The views of a scene show one set of named points, each view turned or mirrored, and shifted as a whole, with a little noise and some points left out.

Scene 1
View 1
q_998: [ 28  15 -19 -14   7   7  16  12   0  15  -7   6 -11  31 -12  19   8 -15
  -6   3]
q_488: [ 11  -7   9 -25  22  -7   5   9  -2  11   7   6  -3  15 -13  17  -5 -19
   1 -15]
q_953: [ 13  19   3 -38  23   8  15   6  -7  13   4   5 -12  21 -15  11 -28 -26
 -14   0]
q_147: [ 23 -28  -1 -14 -13 -31  -4   8  20  17  18   2  22  32  -3  10  29  11
  18 -20]
q_239: [ 17 -20  17 -25   6 -23   2 -22 -13  14  -8 -12   0  37  13  12  -4  -7
   1  -9]
q_124: [ 15  16 -23 -20   6   2  13  35  21  12  26  27   1  21 -32  12   7 -11
   2  -5]
q_180: [ 34   1  -8 -19   4   1   9  14   7  21   0  -2   3  25  -8  16  11  -9
   1  -7]
q_706: [  0 -19   8 -21   2 -33   2 -10   1   6  14  10   5  37  -2   7   1  -1
   7 -12]
q_76: [ 26  27 -22 -22  11  15  19  24   7  16   4  13 -10  25 -22  15  -3 -20
 -10   5]
q_462: [  7   0   5 -23  10 -16  12 -21 -17   8  -9   0 -13  42   5  12 -13 -14
  -9   3]
q_776: [ 29   3 -11 -18  12   6   9  28  12  18   8   8   1  14 -20  19  12 -15
   3 -11]
q_765: [  3  -8  -4  -9  14 -16   8   7  -1   4   6  19  -7  26 -14  20  10 -12
   5 -11]
q_106: [  8   9 -12 -10  19  -1  14  10  -5   5  -2  18 -17  25 -17  23   4 -21
  -4  -2]
q_168: [ 22   6  -1 -30  15   3   9  20   8  17  12   6   0  16 -18  13  -5 -16
  -1 -10]
q_118: [-11  -7  -3 -12   8 -29   8  -8  -5  -2  10  23  -8  39  -9  13   2  -8
   3  -5]
q_498: [ 15   6   5 -39  12  -4   7  12   7  17  19   5   4  21 -16   5 -17 -14
  -3  -8]
View 2
q_462: [ 14   5  -1   2 -15  23  18  24  -3 -11  15  19   3 -21   0 -32  18  -3
  19  16]
q_239: [  7   9  -8  12 -35  29  13  18 -12 -20  13   3 -16 -16  -3 -28  17   2
   8  19]
q_498: [-2  4 -9 21 -8  0 11 24 -2 -9  8 14  1  4 -4  4  8 27 34 21]
q_76: [-12   1 -11  23  31  -6  27  32  -9  -3  15  17  18  -8  21   7  13  20
  27  11]
q_106: [ 0 -1  2 12 16  4 25 22 -8  6 16 12  7 -7 15  2  5 -6 13  9]
q_168: [-10   0 -10  24   3  -2  16  23 -11  -4  11   9   0   3   5   9   9  24
  22  14]
q_706: [ 12  18  -2  16 -29  20  14  16   4 -20   5   0 -16  -1   3  -3  -5 -10
  20  28]
q_180: [-15   8 -17  31   3   7  22  25 -18 -16  13  -1  -5  -7  19   2  13  16
  11  16]
q_118: [ 17  14   6   8 -10  16  21  17   8  -8   8   9  -4  -4   9  -2  -8 -23
  20  23]
q_488: [ -2  -3  -2  16 -11   4  12  16 -10   2  13   6  -7   3  -3   4   5  12
  14  13]
q_765: [  4   7   2  15  -2   9  21  16  -5  -2  11   2  -7  -1  12   7  -5 -13
  11  16]
q_953: [  1  -8  -3   9   5  -1  14  27  -5   4  16  28  15  -7  -6 -11  19  26
  31  10]
q_147: [ -8  28 -16  39 -26  19  19  15  -9 -35   3 -22 -30   3  21  14  -7  -2
   9  31]
q_998: [-10   4 -11  22  20   6  29  30 -14  -8  16   9   8 -15  24  -4  15   7
  13  10]
q_124: [-11  10  -8  32  25 -11  25  26   0  -6   6   7   7   9  23  31  -7  12
  33  20]
View 3
q_106: [-13 -21 -10   1  10   0 -15  12   3  -4  -5  -4 -22 -18 -13  -5  -1  -6
   2  -7]
q_776: [ -7 -23  -6 -15  22  -7 -11   9   9  -1  -9  -5   1   1   7  -2 -10  13
   8 -15]
q_953: [-23 -15 -29  19  13  -2  -1  30  21  -4  -2   9 -20  -5  -4   7   6  10
  -4   5]
q_124: [-15 -41 -19 -16  11 -23 -15  10  16   0 -20  -7  -3  -5   2   8 -12   3
  11 -34]
q_488: [-12 -19 -11  -9  18   2 -10  13   4 -17 -10   1 -21  -8   9   8   8  13
  -2   6]
q_118: [-15 -30 -11  -8  10   6 -12   4  -8 -29 -20  -9 -41 -29  -1  20   7 -10
 -17  -8]
q_76: [-16 -23 -20  10  15 -10  -5  18  20   9  -4  -2  -3  -4 -12  -4 -16   1
   5 -24]
q_239: [-11  -5  -3   1  33  31   8   6  -9 -33  -8  -5 -31 -13  14  21   4  10
 -31  15]
q_462: [-18 -10 -14  17  21  22   4  13  -1 -24  -6  -3 -37 -21  -5  16   3  -4
 -27   7]
q_168: [-14 -22 -16  -7  20  -5  -6  15  13  -8 -11   1  -8   0  10   9  -1  16
   1  -6]
q_180: [ -7 -16  -4  -7  31   6   0   6   5  -7  -8  -8  -2   0   7   3 -16  10
  -7 -13]
q_498: [-19 -25 -25  -2  19  -5  -1  20  17 -14 -14   4 -14  -1  14  20   2  19
  -6  -5]
q_998: [-11 -16  -8   7  22   5  -3  10   7   2  -2  -7  -8  -9 -10  -5 -17  -3
  -5 -18]
q_765: [-10 -26  -5 -15  13   2 -17   4  -6 -19 -15  -8 -26 -19   0   6   3  -2
  -3  -6]
View 4
q_706: [ -2  -3   2  -3 -25 -19 -11  11  -2   6  25  15   2   4  -6  -4   6 -31
   4   0]
q_147: [-10  24   6   6 -25 -20  -2  12  15   2  28  34  25  -2 -11 -19  21 -15
  15 -14]
q_776: [-10   4  15   7  -8  -1  27   2   7  -8 -19  26   4   5  16  -3  24  -8
  16  -9]
q_106: [ -9 -17   9   5  -9  -6  13   7 -13 -12 -25  22 -14  20   6   4  15 -23
  -2   2]
q_765: [ -7  -5   7   0 -15 -17   7   5  -8  -5  -4  26  -7  18  -2  -2   8 -24
   3  -8]
q_462: [ -8 -27  -1   6 -27  -1 -11  19 -10  -8   1   5  -7   8   0   1  16 -38
 -10  27]
q_124: [ -2   8  20  -2   9   0  17   3  -3  10 -23  30  -2   0  14  14  19   1
  10 -25]
q_168: [ -4  -6  13   2 -11   2  22   3   5  -3 -12  12   0  -1  22   3  19 -14
  15   0]
q_239: [-10 -15  -4   7 -40  -9  -7  16   5 -11  21   5   6   4  -1 -15  16 -40
   2  27]
q_953: [ -1 -29  11   0 -11  11  16   7  -5  -3 -21  -3 -15  -1  28  13  16 -25
   5  18]
q_76: [ -8 -10  17   8   4  14  17  10  -4  -4 -39  22  -5   1  19  12  31  -7
   2   0]
q_498: [  2  -9  12  -4 -12   3  13   5   5   7  -1   3  -1  -9  23   8  14 -18
  14   3]
q_180: [-13   2  10  12 -16   2  14  12   9 -10 -11  24  11   1  10  -8  31 -13
  10   4]
q_488: [ -4 -12   8   0 -21  -9  21   0   1  -7  -1   9  -5   9  16  -3   8 -26
  15   4]
q_998: [-14  -8  11  13  -7   7  10  15  -4 -13 -29  26   0   8   7   1  32 -14
  -2   6]
View 5
q_239: [-10  -9 -19 -33  25  21  19  16  20 -46  -1 -36  -4 -29   8 -10  -5  -7
   5  13]
q_498: [  6   7  -4 -23  -5  11   1  -1  21 -22 -10  -5 -13  -7   9   0  -2 -22
  24   7]
q_488: [  1   0  -5 -22   5   9   0   1  15 -28  -7  -4 -13 -25   0   7  10 -11
   9  10]
q_180: [ -8  15 -14 -14   1   0  15  11  14 -31  -6  -2  -1  -7   4  10 -11   7
  13   6]
q_776: [ -2  17  -7 -10  -8  -5   5   2  13 -23  -7  13  -5  -8  -1  18  -2   5
  12   3]
q_168: [  0  12  -4 -16  -5   3   1   2  15 -22 -10   4 -11  -9   4  10   0 -10
  20   8]
q_998: [-10  22 -16  -4   6  -1  23  12  -7 -21  -7   3 -15 -10   7   9  -7   4
  17  13]
q_118: [ 15  -6 -23 -20  12  26  23 -12  -2 -19   3 -13 -21 -34   3 -12  -3  -6
  -6   2]
q_953: [ -5  12  -2 -15   6   9   3   8   1 -18 -16  -5 -29 -14  12   1  10 -31
  34  24]
q_706: [ 13 -10 -21 -30   9  27  18  -8  19 -30   3 -23  -6 -27   4 -13 -10  -6
  -5  -3]
q_76: [ -4  28  -9  -1  -5  -3  15   6  -8 -10 -12  14 -22  -1   8  11  -5  -7
  28  13]
q_147: [  9  -2 -24 -28  -3  12  19  -5  35 -39   7 -12  18 -12  -2   1 -26  21
 -12 -18]
q_106: [ -2  11 -13  -6   8   6  16   1 -12 -16  -5   5 -24 -25   2   7   7  -2
   7  14]

In a view up to two points have been moved. Name them for each view, in the order of its rows, or write none.
view 1 -> q_147
view 2 -> q_462
view 3 -> q_488, q_168
view 4 -> q_106
view 5 -> none
